Points, in no order, along strands that fork and pass close to each other.
Two points are linked if the straight distance between their rows is under 129. Some points are linked to none.
ris: [-28  24   5  -9 -13  36  -3  38  18 -21  32 -29 -30  11 -20  15  -7  -2
  22  37   3 -24  21  42  14  12 -31  15  30 -55]
Ton: [-37   3  31 -31 -11 -13 -21 -13 -49   0  24 -17  -4  -9   0 -62 -16 -39
  36 -67 -15  28 -47  51 -19  -5 -21  14 -13 -28]
Lazi: [-18  26 -12 -19 -15 -15 -32  12 -43  19  22 -54  20  -4  48  13   2  -5
  66 -75 -24 -24 -22  -6  47 -47 -16  63  62 -12]
Bipes: [-38   5  11  32   8   6   3  -1 -10  22  22 -47 -50 -10   6   5 -34 -29
   6 -74  48  27  -9 -48  61 -56 -15 -19 -69   9]
tek: [-25  -2  54 -40 -16  -3 -13  14 -13  -2  56 -19  -6  22 -44 -69 -35 -22
  36 -37  16  37 -34  79 -28  -3   2  -2 -17 -30]
todo: [-11  16   3 -35 -17   1 -15 -24 -63  -4  15 -39  -4 -24  23 -28 -17 -12
  27 -99   4  15 -36  32  16 -19 -15   7 -12   3]
ligu: [-21  38  -1   6  -8  24 -72   6  14 -27  65  77   1   6 -15 -19  18 -10
  -8  59 -37 -23   2   0 -64  -3 -36  55  -9 -27]
tezu: [ 26   7  27  13   7 -41 -36 -24   8  35 -14 -13  36  43   5 -44   1   4
  38 -46 -12  23 -30 -20 -18 -16  52 -12  19   2]
Pala: [ 38  17 -19  10 -11 -10 -39 -33   8 -14  -9  38  13   5  -7 -27  -9  -9
  -6   4  -2 -30  28 -78 -24 -39  14 -32 -66  55]
ruv: [  0 -12 -30 -43 -35  20  -3  42  49  -5  -4 -18 -48  -2 -73  40 -49  36
   6  17  23  16 -21  -7   2  24  28 -43  35  63]
sema: [-58  10  -6   8  -7   4 -15 -31 -31  -5   6  15 -30 -78  15 -36  -5 -32
 -43  -4 -15  27 -37  -8 -22 -27 -51  30 -82 -22]
sedef: [-10 -21  -9  18 -19 -23 -20  56  43  30  13  51 -16  42 -53  12  -7  21
  36  44   1  31  -7 -20 -48  32  62 -11  36  25]
Mes: [ 13  14   2 -19  -3  -6 -20 -13  -8 -15  -9 -50  -7 -24  16  -6 -15   0
  29 -44  18  -6 -23  -2  38 -30 -37 -22  -5  -8]
Vutab: [-41  -6  48  33  15   7 -11  36  39  36  43  21  11  20  53  -1  37 -11
   4  47   2  15 -19  45  -8  23 -13  35  37 -91]
gek: [  9 -50  59 -21  26 -20  42 -21  -5  16  10   4  14 -15  -8 -35 -18  -2
 -16  -6  13  58 -37  85 -31  41  10 -48  -5  -4]
dun: [ 74  -1  32  36  11 -22  24 -38  15  26 -32  -8  49   4  41 -20  17  -3
   4 -11   9 -25  18 -41  46 -23   4 -20 -17 -11]
Zedil: [ -8  31 -34  -9 -28  21 -29   6  -5 -46   9 -11  -9  46 -31  -9   4  -9
  24   6 -28 -56  48 -31 -18 -26  12  14  -1   0]
vas: [-13  22 -15   0  -2  19  26 -35 -76 -45 -30 -40  10  10  20 -33  29 -17
 -22 -17 -21 -43  63  19 -10 -14 -33  35 -36 -28]
zokat: [-24  41   1   5 -18  51 -19  30  12 -35  38  -7 -13  10 -11   4  10   1
   5  60  -1 -53  36  23 -16  21 -39  34  15 -49]
les: [-93  -6 -13  15  -3   4   2  24  16  16  31  22 -70 -60   9  33 -19 -36
 -27  10  11  32 -23 -16  44 -21 -42  42 -26 -31]
peg: [ 35  -2  14   9 -12 -12 -22 -47  19 -25 -31 -22   5 -22 -26 -28 -16  13
 -16  17  14  -1  -1 -17 -31   2 -20 -75 -50  10]
ros: [-23  -1  18  -2   2 -27 -28   2   9  14  29  24  15  16 -21 -37  -1 -18
  14   8 -42  41 -56  17 -41   8  16  23  25 -31]
sude: [-35  53  12   8 -18  42 -43  23   1 -38  58  16 -10  -4   1 -20  29   2
 -14  57 -10 -44  10  22 -46   3 -58  62 -18 -52]
lif: [ -8 -25  41 -18  33  -4  22  21  32  10  42  36  -2 -42 -17  33 -14   7
 -39  63   2  60 -76  59  -4  29 -21   7  16 -27]
rur: [ 31 -37  12 -16  55 -17  66 -29 -12  34 -45   6  25  -3  35  17 -10  14
 -33 -16   8  38 -13  19  26  18  38 -37  -1   6]
rel: [ 61  -5  13  58 -25 -36 -40 -40 -11 -18 -37  -5  47  35 -11 -47  35  15
  24   4   7 -50  44 -46 -36   1   7 -15  -2  10]
Doga: [-24  11  -1  56  39 -11  -4 -14 -46  29  -1  46  10  21  48 -24  14 -41
  -4 -29 -10   2  26 -64  15 -43  24  26 -70 -17]
tesek: [-31   7  19  13  23  -7   1 -35 -30  -2   2  34  14 -40  18 -56  17 -44
 -56  11 -21  38 -48  18 -53 -12 -40  17 -76 -38]
tudom: [-58  11  -2  31  -4  -3 -22 -44 -34  -2  -4 -33 -30 -66  44 -26  -7 -26
 -11 -43  12   5  -9 -37  29 -39 -56  25 -74 -22]
mutan: [-59  -6 -28  11 -17  19 -14  23  24   6   6  21 -75 -58  14  41 -10 -17
 -35  12  40  16 -14 -49  53 -27 -48   3 -53 -28]
mulir: [ 19 -40   7  -1  42  -5  75 -10  10   8 -48  -3   2  -8   7  11  -5  10
 -40  26  34   6  27  17  34  17  18 -64 -30   3]
Vugu: [-31  12  20  13  10  16  21  -6 -39 -25 -16 -42  -3  25  12 -54  19 -19
  -7 -16   2 -30  50  42 -21  -7 -28  11 -28 -64]
mez: [ 17  18 -12 -13   7 -43 -24 -15 -37  44  13 -21  41 -38  69  27   4  -2
  42 -65 -20   6 -65  10  51 -36 -20  27  54 -16]
Dek: [  9  46   0  21 -16  -6 -34  -8 -25  -2  10 -40  17  36  12 -38   9 -21
  57 -61 -11 -38  23 -50  28 -65  -2  27  -6 -20]
zumug: [-15   0 -12  28   2  36 -25  43  49  -6  24  51 -27  36 -22  14   6  23
  18  73  31 -42  76 -27 -12  25  -9  -7  -6 -12]
vef: [ -2 -11 -13  -1 -23  19  28  41  48 -12  -8 -27 -40  33 -62  29 -32  37
  16  50  39 -11  44  -3  10  20  15 -46  23  24]
Posi: [ 41  12  15   4 -13 -21   0  -3  -1   3 -35 -48  35  74 -25 -40  12  33
  43 -37  -2 -35  55 -27 -16  -4  65  14  33  40]
Lipu: [-23   3  54 -11 -12  15 -16  39  24  -7  58 -32 -18  24 -32   0 -15   8
  52  28  18  16 -14  80  -2  28 -14   6  59 -48]
mil: [-52  17  11  20  10   9   8  34 -17  -3  29  22   5  48  10 -22  23 -31
   5  21 -45 -15  32  27 -29 -10   5  69   9 -63]
pizal: [ 33  18 -23  -5  -6  -8 -36 -56 -11 -14 -25   6  20 -74  51 -10  13  -3
 -41  -8   2  -8 -40 -31   6 -24 -68 -25 -54 -12]
Lavo: [ 41  29   1 -46 -15  18 -16 -31  -7 -15 -17 -73  10  16 -29 -33 -32  32
   9 -54  21 -18  24 -15 -10  -7  18 -37 -25  76]
Supum: [ 18   6 -11  -3 -22  -3 -59 -13  49  -7 -24   8 -12 -66  33  12   4  10
 -26  13  33 -14 -43 -37  17 -14 -68 -40 -28 -30]
Mon: [ 19 -13  43   0  10  -7  -3 -39 -38 -11 -18 -31  22  -8   9 -69 -16 -21
   2 -53  10  10  -5  46 -20   6  -5 -58 -54 -12]
sal: [ 45  21   9  10 -36 -22 -29 -33 -11 -31 -34 -52  40  56 -33 -48  18  27
  35 -33 -18 -48  47  -7 -39  -5  23   9  25  21]
fova: [ 24 -24  -1   2  29  -8  64  16   1  29 -16  21  17  20  51  50  18 -11
  14  -5   1  -6  29 -26  87 -21  33  35  36 -17]
kebab: [ 73  38 -42 -20  -3   1   1 -38 -38  -2 -13  -9  68  -2  31  13  29  26
  -6 -38 -49 -48  12 -18   8 -12  19  59  37  40]
Nom: [ 36 -25  14  76 -16 -33 -42 -22  11  -1 -24  15  44  27  -3 -33  53  20
   5  27  21 -27  21 -22 -48  25   0 -25   5 -24]
dulep: [-39  27   8   6  12  -7   5   1 -48  -9  -9  32  13  48   6 -42  18 -35
  -1 -18 -61  -5  18   2 -53 -16  46  55  -7 -18]
Pedu: [ -3 -15  39  33  38  -4  73  -1  10  11 -29  20   7  17  -9 -12   6  16
 -43  54  26   9  46  39 -27  42  19 -47 -37 -10]
riv: [ 85   5  29  12  -7 -11  28 -38  32  35 -23 -28  30 -36  51 -12  -5  -6
  12 -26  35 -20   7 -39  75 -36 -37 -27  -5 -14]
fegum: [ 28  11 -41   0 -27 -23 -48   6  12   7 -21  23  16  34 -38  -2  19  35
  21   5 -24 -11  13 -52 -63  12  61  24  26  72]
tid: [  5 -29   7  29  44 -15  49   8  -4  48 -17  16  10   6  71  23  25 -25
   8 -11  18   6  21 -28  81 -19  10  17 -10 -52]
zike: [ -60   10  -23   30   16   27   36   -5  -48  -21   -5   28  -41   -9
    6  -18    2  -36  -56   14   -4  -13   56  -30   -2  -18   -6   27
 -101   12]
mogu: [ 11 -34  33  16 -20 -27 -28  11  53  29  18  -4 -12  -9 -30  20 -14  11
  42  38  25  53 -57  25 -13  30  -2 -39  58 -46]
bet: [ -1  -3 -24  10   1 -11 -37  34  32  26  24  43   1  38  14  35   0  -9
  49  -1 -15  -5  -6 -61  41 -20  48  21  41   0]
labo: [  8  26 -17 -36 -18  25   8 -34 -48 -56  -4 -45  18 -47   8   1  10  11
 -24  -5 -27 -40  -6  75 -13  24 -82   4  15 -18]
fufu: [-31 -23   9 -21  25  16  45  47  40  22  17  33 -39 -18 -12  58 -26 -15
 -32  57   8  47 -39  32  36  17   4  -4  21 -30]
Gakiz: [ -5 -33  39  -3   2 -15  -8   6  57  40   6  -4 -17 -16  17  30  -5  -3
   6  28  41  58 -48  39  27  21 -31 -48  34 -67]
dede: [-28  29 -15 -28  -6  -2 -20   9 -12   1   4  13   6  41 -23 -43   4 -16
 -14 -19 -58   1   0 -12 -72  -5  53  39  -1  34]
tivap: [ -7  -6 -48 -14   5  34  34  34  -9 -14  -6  31  -9  19   1  44   6   1
 -10  22 -13 -42  57 -23  31  -2  25  24   8  17]
bega: [-34 -23 -12 -31   0   5   8  59  47  33  13  32 -45 -13  -8  64 -19 -28
   1  25  -4  56 -56   2  33   4  24   1  40  -2]
Gok: [-61  11 -23  11  26  17  37 -26 -41  32  30 -20 -34 -35  27  31 -26   1
 -25 -83  -6  39 -12 -10  50 -28  12  49 -30  36]
nisab: [-48 -13 -22   9  19 -24   8  13 -26  39   1  28 -10 -50  68  52   3 -32
   0 -16 -28  32 -48   0  51 -12  -2  59  30 -26]
tenu: [ 38   2  24  24  32 -20  46 -21 -13  18 -37  -6  48  36  22 -35   2   0
  -2 -22   3 -10  38 -19  14 -29  50 -19 -33  19]
Vivul: [  3  15   9 -12  -4   5  -4  -3  24 -20  29  38 -11 -37 -52 -10  -9  15
 -49  71   3  17 -27  10 -52  21 -27 -16 -26   8]
Buv: [ 19 -30  30  -5  15 -13  34 -23 -35  -1 -17 -25  41  21  39 -19  30   0
  14 -45 -20  -2   4  72   9  28   4  -1  50 -38]
tafug: [ 79  -9 -45  -7 -14  16  23 -18   5 -22 -24  34  19 -18 -12  42   6  41
 -29  32   2 -52  42 -44  18  -5   7  -7   7  71]
vot: [  1  11  23  28  47 -31  31  -9 -20  37 -26  31  36  48  39 -29   8 -25
 -13 -17 -12  15  28 -32  -2 -26  64 -13 -53  13]
von: [-31  -5 -10 -18  10 -27 -11   1 -30  39   7   9  -5 -52  58  29 -12 -23
  20 -41 -29  45 -83  16  36 -15  -8  26  42 -14]
pitu: [-12 -36  28  14  18 -11  44  23  25  34  -9  -2  -2  50 -15  14  -1  10
  28  32  15  26  25  31  11  30  51 -30  37 -33]
dogu: [ 32   2 -37 -14  10 -14 -12 -51 -20 -15 -14  52  36 -57  24  24  19   4
 -52   7 -50   9 -57 -18 -24  20  -4  -1  -5  23]
bage: [  6 -13 -42  -8 -23  -6 -50  15  41  -3  17  51  -5 -29 -22  53 -11   2
   8  26 -34  12 -62 -15 -18  21  18   4  62  17]
lupo: [  8  17 -56 -23  13   4   9 -25 -44  -7 -14  35  -5 -93  31  48   1  -1
 -52  -5 -28  12 -52 -14  22 -13 -31  19 -16  24]
Zefo: [  3 -39  22  20  25 -18   5   3  35  52 -23  24   0  -4  51   8  12 -22
  -2  10  30  29 -14 -36  52 -13   3 -28 -21 -52]
Fisim: [-22   6 -33 -38 -21  20 -21  50  35   1  23  30 -24 -34 -24  61 -22 -17
   9  21 -25  23 -68  -2  18   5   4  24  56   9]
zegu: [ 34 -16 -30  13  16 -28  19 -20 -10   5 -39  67  35   4   4  21  26  28
 -35  25 -20  -4  19 -22 -54  31  53  -9  -3  80]
kuget: [ 34  39 -71 -45  20  20  17 -20 -47  13  -1  -6  27 -28  23  49   9  15
 -37 -42 -35 -15  -5 -20  12  -8  26  65  18  60]
Vanul: [ 22 -35 -27   8  24   5  45  29  15  15 -17  51  15  27  27  63  18   6
  -8  36  -1 -19  45 -16  47   9  33   7  33   3]
Nadov: [-16  12 -10  -1   0  20  15   9  11 -16   4  37 -23 -11 -24  -5  -3  -3
 -35  54   5  -7  17  -1 -29  13  -9 -14 -49  -6]
nik: [-29 -24  25 -27  -8  -4 -19  25  29  32  13 -21 -33 -33  38  24  -9 -18
  16   4  37  33 -45  53  33   6 -61 -16  36 -69]
Bomed: [ -2 -11   4 -75  26   3  49  -2 -28  19 -11  -4  -5 -12 -18 -30 -22   1
 -40 -37 -12  47 -24  40 -28  30  30  -2 -19  64]
sos: [ 47 -26 -15  15 -30 -16 -41  21  47  18   1  30   8  20 -21  40  -1  22
  60  18  12 -23   6 -62  30  -2  37   0  52  25]
farit: [ 19  34 -57 -51 -36  17 -52  -1   1 -27   6 -23 -22 -59  -9  56 -25   7
   9 -24 -15 -15 -63 -27  39 -20 -33   9  36  39]
gop: [-23  25  25  11 -23  -6 -27   5  18 -15  -6 -45 -22  63 -56 -61 -30  -7
  32 -19   5  -9  30 -11 -46 -18  28 -45 -41  33]
gibor: [-18  44 -19  -2  -6   0 -11  15 -33  15  16 -54  10  32  22  -8   8 -15
  49 -78 -24 -16   9 -27  41 -47  16  62  25  -6]
lozi: [-38 -11  67   8  40  10  30  23   2  25  28   2  -5 -11  30 -15  19 -13
 -25  34  27  38 -28  74  -4  14 -34  29  -8 -79]
Fabef: [-49   2  16   8  22  17  62  24 -29  -8 -25 -34 -27  54 -15 -33 -17 -20
  -6 -17  17  -3  68   2  11 -17  21 -16 -54  11]
fel: [ -4   2  12  -7   0 -22 -23  -4  -8   7  14   9  34  22   1 -32  13 -17
  30 -24 -62  22 -48  47 -42  14  21  28  64 -25]
fud: [ -1 -21  -2 -62  -5  22   0  26   1  14   8 -32   5  10   2  24  -1  -3
  30 -42 -19  11 -27  72  16  43  29  32  89   4]
Buso: [-66  16   5  38  -8  13 -22 -27 -26 -14  12 -54 -52 -39   6 -25 -27 -28
  -1 -59  20   2   9 -35  41 -51 -39   8 -80  -3]
Bazu: [ 10  33   7  -2 -21  -4 -32   6  24 -11 -14 -58  -6  43 -43 -38 -24  12
  19 -31  14  -1  25 -47 -34 -25  44 -47 -46  89]
Fum: [-27   1  60  19  30   8  12  -8  -1   4  17   9  10 -27  19 -53  11 -11
 -52  28  25  28 -31  53 -33   0 -43   9 -59 -66]
Tob: [  2 -26 -11 -58  -2  26  27  35   6   5 -11 -33 -24   8   6  66 -22   5
  23 -29  18   9  -1  38  63  14  16   8  72   1]
vis: [  2 -35  39  69  16 -33 -11 -10  22  27 -11  35  35  29  19 -41  37  -4
 -16  31  11  15   1 -10 -44  29  13 -39 -12 -52]
sebu: [-53  11  40  -2  29  13  60  18 -32  -5  -8 -15 -22  27 -27 -65 -23 -36
 -29  -5   6  28  37  37 -40 -13  12 -13 -73  22]
Risif: [  4  29 -33 -21   0  37  33 -40 -85 -53 -34 -41   7  -7   4  -4   9  -4
 -33 -32 -31 -32  38  21  -4 -17 -27  37 -23  22]
garal: [-21 -18   3 -22  -2  26  38  21   7  -5   1 -26 -63 -24  -3  41 -31 -13
  -6 -10  42  28  -9  17  62  -3 -32 -42 -12  -8]
kup: [ 31   3  50  27 -16   2   4 -24 -17 -37  16 -53  27  10 -23 -35  25  32
  -4  18  16 -13  15  72 -51  61 -44 -19  33 -23]
fuze: [ -6  19  18  27   8  -7 -28 -13  -8  -7 -20 -34  10  28  20 -61  24 -24
  29 -26   0 -35  31 -18   2 -33 -18   0 -38 -52]
zatag: [ -8 -13  43  41  30 -22  41 -18  -9   9  -7   7  33  36   0 -41  21  -1
 -27  26  -6  12  20  49 -41  38  16 -16  -6 -37]
biza: [ 48 -35 -23 -16  11  -1  46 -14  12  -4 -38  13  24 -32  17  77  12  22
 -41  22  -7  11 -18  24  34  40   6 -13  61  14]
mufim: [-12  -8 -38 -30  -5  36  38  42  -8 -11   0 -40 -41   5   3  76 -13   4
  10 -29  10 -19  19   8  88 -14  -2  36  52  13]
nar: [ 18   6 -28 -45  -8  27  30  -7 -35 -46 -16 -46  14 -37  15  33   4  15
  -3 -17  -7 -40  10  67  31  11 -51   6  43  -8]
Deme: [ 50 -32  21   6 -22  -5   2 -17 -15 -10  -8 -51  16   9 -40  -6  -3  41
  31  -6  31  16 -15  70 -37  53  -6 -41  52  -3]
kidim: [ 66 -16 -15  15 -21  -2   8 -32  16 -36 -31 -28  42 -23   6  26  37  38
 -19  29  18 -54  26  19  16  32 -50 -23  36 -14]
dem: [ 27   3  -9  17 -35 -18 -51   8  39 -11   2 -22  26   9  18   8  27  13
  59  10  -3 -51   4 -17  29  -7 -24   4  67 -45]
gire: [ 22   5 -62 -33  -7  40  32  17   5 -36 -20  27 -14  -3 -23  60  -2  23
 -29  29  -3 -45  42 -28  22   7  17   5   1  63]
fuv: [ -3  14   2  40  17 -12 -39 -26 -29   4 -10  21  30   9  62 -55  36 -30
   0 -21  -9 -26  20 -54   1 -41 -12  28 -60 -45]
nis: [ -3  35 -47 -45  -9  -6 -56   9   5  15  15   5  -8  30 -32 -15  14   6
  -3 -13 -44  -7   8 -55 -68  15  69  39   5  91]
Kobof: [ 25 -37  18  10  19 -16  27 -22  -2   2 -15 -35  45  17  50  17  36   4
  12 -11  -9 -13   5  56  30  22 -19  -9  70 -55]
roze: [-11 -12  12  17  26 -28 -26   0  21  46  -2  23 -15 -41  50   3  -6 -33
   3  -9  28  52 -57 -57  47 -33  -9 -32 -36 -36]
Kubob: [-44  15  19  28  -1   6 -15  32  23  -7   6 -14 -41  48 -25 -50 -29 -31
  11   0  20   4  28 -51 -17 -38  22 -61 -92  20]
Zene: [-42  13 -20   7  15  27  47   5 -25 -27  -6  39 -29  -5  -7 -12  -1 -27
 -64  47   0  -4  55  -8 -41  -6  -8   1 -97  29]
duv: [ 43  10 -37   2   0   2 -26 -70 -31 -35 -22  34  32 -56  34  -5  31   3
 -58  11 -30 -19 -16 -31 -25   2 -45 -16 -46  14]
zigo: [-18   9  67 -19 -11   4 -10  30  11 -15  62 -34 -13  39 -64 -32 -31  22
  45  15  18  22 -11  78 -33  25   4   9  30 -22]
teb: [-14   6  39  22  -1   5 -39  35  27 -13  73  65 -15  12 -50  11  -1  31
  -2 105   4   5  -2   3 -63  40   9  34   7  13]
gomi: [ 60   0  12   1 -12 -16  28  -1  22  28 -24 -31  34  53  -8  -7  10  31
  42 -22   2 -37  52 -34  28  -9  53  19  52  37]
Beb: [  2 -31  20 -26   0 -12   0   2  -9  17   8 -24  32  34   3 -17  17   4
  34 -51 -33  25 -34  72 -21  49  39  19  79 -17]
tume: [-47  -3  11 -30 -32  -5 -44  34  13  18  25 -48 -42 -31  27   6 -23 -20
  43 -14  32   1 -28  34  38 -22 -76  -9  33 -60]
gabev: [-12   4 -32  15   9 -12 -61  13   1   6  22  73  17  10  31  16  13 -28
  30  -7 -52 -13 -10 -57   7 -16  26  39  29 -14]
ritu: [ 36 -35  -4 -34  36  -8  67   0   3  37 -30   8   7 -15  30  61  -9  10
 -27 -12   3  43 -29   6  51  15  48 -18  29  20]
sikug: [ 47 -12 -14  15 -31 -18 -44 -16  38 -13 -20   3  -4 -22 -41   2 -11  29
   9  33  35  -1 -15 -48  -8   5 -15 -57 -14  27]
tor: [ 21 -27 -29  34 -22 -12 -65  13  44   4  20  62  13 -22 -17  52  22  13
  22  51 -17  -8 -33 -12 -24  41  -5   6  73  -4]
lor: [ 50 -46  36  22  -1 -14   5 -34  33  -2 -47 -47   8 -11 -20 -24 -13  25
   3  15  62   4   7  16   7  20 -20 -82 -14  -9]
Lizip: [ -6 -19  27 -27  23 -18  61 -11  -6   0 -14  16  15   4 -24 -38 -15   9
 -38   4 -16  57 -27  56 -64  24  26 -24 -27  42]
tov: [ 24  -9  18 -28  -8  23  37   0  -6 -17 -30 -72  -4  39 -35 -25 -27  26
  23 -49  46 -32  58  18  24  -5  18 -38 -14  40]
fam: [ 74  15 -19 -13  -9   7  39 -16  -8   3 -17 -20  53  25  17  19  21  28
  14 -30 -28 -52  41 -16  37  -5  39  45  62  26]
bif: [  3  29 -61 -32   7  22  29 -10 -40  -3  -6  12  -4 -41  19  49  -7   9
 -37 -25 -28   2 -19 -31  30 -16   6  33  -9  44]
litu: [-38  22 -29   5 -19   7 -77  22  13 -11  40  64  -8  21  -9 -17  13 -32
  36  13 -47 -13  -5 -38 -35 -15  -2  39  11 -24]
Vifo: [ 41  -5 -21  14 -40  -9 -45  -1  45 -27  -8 -23  33 -18  17  29  35  28
  16  36  16 -61  13  -1  15   4 -51  -2  56 -30]
fizut: [ 18  32  15   2 -13  25  10 -27 -28 -54   4 -41  24  -7 -15 -16  18  23
 -29  23 -16 -44  30  76 -36  46 -59   1  19 -36]
zaka: [ 21  -3 -15 -12 -26  -8 -43  -6  49   0 -13  17 -15 -41  -8  29 -14  11
  -5  27  29   7 -32 -41  29  -4 -25 -49  -4 -10]
Boma: [ -5  -6 -15  16 -15  22   9  40  49 -13   2  18 -34  48 -45  31 -11  29
  14  62  42 -42  80 -22   3  12   8 -31   1  18]
Fubiv: [-76   0 -26  20  10  17  45 -13 -45   0  10   1 -50 -20  -4  12 -14 -19
 -33 -26  -8  20  13 -33  28 -21   6  34 -61  24]
sozis: [ 43 -21 -24 -12 -13  14  21 -17  27 -29 -32 -16   1 -55  -9  63   4  33
 -37  38  23 -15  -8  40  26  48 -44 -42  43  -6]
zeg: [-50  11  24  25  14  -2 -10  35   3  15  46  19  17  43  36 -13  41 -30
  27  23 -44 -11  -3  41 -10   7  -9  58  50 -78]
Loped: [-45  36 -21   8 -23  28 -34   9  -6 -35  15  -4 -56  26 -33 -40 -14 -40
  -7  14   2 -10  34 -66 -35 -46  -6 -24 -92  30]
lan: [ 66 -28 -39  13  11 -15  20 -20   4 -11 -32  64  41   1  -1  34  24  40
 -23  25 -10 -32  39 -43 -19  22  24  -5  14  74]
bedif: [-26   5  57 -22  21  -9  39  -6 -15  -5  -8  -3  11  20 -30 -71 -21 -21
 -33  -8  -6  40   4  59 -79  -9  28 -16 -66  37]
Gizun: [-87  -4 -30  22  -2  -6 -14  28  -5  21  28  39 -33 -44  45  27   3 -41
   1  -2 -23  24 -20 -30  40 -21 -20  63   0 -33]
rarit: [-20  31 -38 -26 -24  35 -12  -6 -16 -42   3  -4 -48 -17 -46 -12 -32 -12
 -40  11  -8   6  -9 -43 -44 -29 -13 -28 -78  72]
Dol: [ -8 -29  35  20  -5 -36 -12  20  41  35  19  21   1  25 -45 -16 -11  10
  25  31  -8  58 -56  21 -52  26  41 -17  41  -9]
zibof: [ -5   5 -23 -47  13  22  29  -4 -26  -1 -10  -5 -21 -12 -10   3 -22   2
 -30 -31 -13  24 -31   5  -7   8  26   5  -5  43]
kifa: [  3 -39  58 -29   9  -5  42 -20 -19   6  -3 -11  -3 -10   0 -44 -27 -14
  -4 -26  38  45 -22  74  -2  24  -5 -69 -35 -18]
rafub: [-12   5   7  20 -12 -20 -18  39  26   2  33  61  -6  36 -67   2   3  24
  15  68 -19  10   9   3 -86  37  45  21  22  43]
mit: [  6  -1  14  30 -10  15 -28  25  37 -19  51  45   0 -22 -31  46  13  28
  -8  94  -4 -11 -27  25 -32  60 -10  30  63   6]
Kep: [  2 -10  28  -7  28   1  28   1  18 -12  28  40   8 -45 -38   3 -13  15
 -72  78   1  39 -54  55 -36  34 -16   6 -19  -2]
falef: [ 59 -47  31  11 -14 -30  12 -19   2   3 -37 -47   7   1 -33 -12 -10  41
  27  -7  49  19  -5  41 -18  36   1 -73  24   7]
zet: [ 13  13 -29  17   5  -2 -31  -1  22 -14  -2  62  -5  30 -14  -7 -10   1
   5  15   3 -25  52 -87 -13 -29  20 -37 -51  69]
Levab: [-17   2  20 -11  10  27  48  19 -25 -20 -19 -66 -23  68 -22 -20 -17  -5
  24 -43  33 -29  77   7  25 -16  16 -23 -32  14]
kisiz: [ -1 -15 -13  35  12   6 -45  13  36 -13   3  78 -14  30 -24 -15  12  16
   4  48  12 -31  74 -58 -61   2 -10 -29 -30  25]
bigug: [-26   4  -2  39  26 -16  -6  -5  -6  46  20   7 -16 -21  28  11 -22 -40
  -1 -48  22  58 -42 -68  49 -59  16 -11 -57   2]
lifed: [ 57  -5 -21  14 -18 -30 -23  17  33  29 -14  35  16  29 -30  14   4  44
  44   8  17 -11  19 -74 -25   6  56   7  20  88]
difin: [-34  16 -25 -23 -10  34  19  40 -25 -14   6 -44 -32  33  -9  18  -8  -3
  30 -55 -11 -23  29  -6  37 -18  10  46  30  11]
guk: [-27  17 -36  -4   6  18  33 -19 -42  25  26 -52 -18 -33  21  45 -22   5
  -7 -96  22   9  10 -19  66 -47 -10  49 -11  34]
Vun: [ 23  10 -40 -20 -41   2 -35  -1  34 -18 -14 -17 -21 -12 -63  14 -20  42
   1  23   5   4 -27 -40 -41  16  17 -37   3  64]
tuli: [ 52  -1   3 -43 -16  -7  11 -28 -17 -17 -27 -54   8 -50  37  32  -8  17
   9 -37  21 -25 -16  32  64 -11 -61 -26  35   5]

A fork is a point with three links, a tip a point with one. Leave the first point through the second and follow the links. Name the first fork or tip that comes.
dogu; duv => sikug
pizal; duv => bif
rel; Nom => dem
tov; Levab => Lizip

Follow the links from the first point to the second, and from the first to the third. Name the last point that the two ways share.
Levab; Posi; sikug => bif
Boma; kebab; labo => sikug
tov; zaka; sal => bif
zumug; tuli; pizal => sikug
lif; fud; nik => Dol
mez; fuze; mogu => gibor

A fork is a point with three links. Follow the links from the first point to the second and name the forks in between, in order.
fud; Vugu => gibor, fuze
fam; zaka => bif
Tob; tume => Beb, Dol
sebu; Nom => Lizip, bif
gop; zibof => Lizip
Bomed; zumug => bif, sikug

Name the points in between on the shortest way along the links from the first point to the second, in order.
ligu; Vutab => litu, gabev, bet, sos, lifed, fegum, nis, dede, dulep, mil, zeg
Kobof; mit => Buv, Beb, fel, ros, Dol, sedef, rafub, teb
Mon; bedif => kifa, gek, Lizip
kuget; Pedu => kebab, fam, gomi, Posi, sal, rel, Nom, vis, zatag
ruv; lor => Vun, sikug, peg
guk; Nadov => Gok, Fubiv, zike, Zene
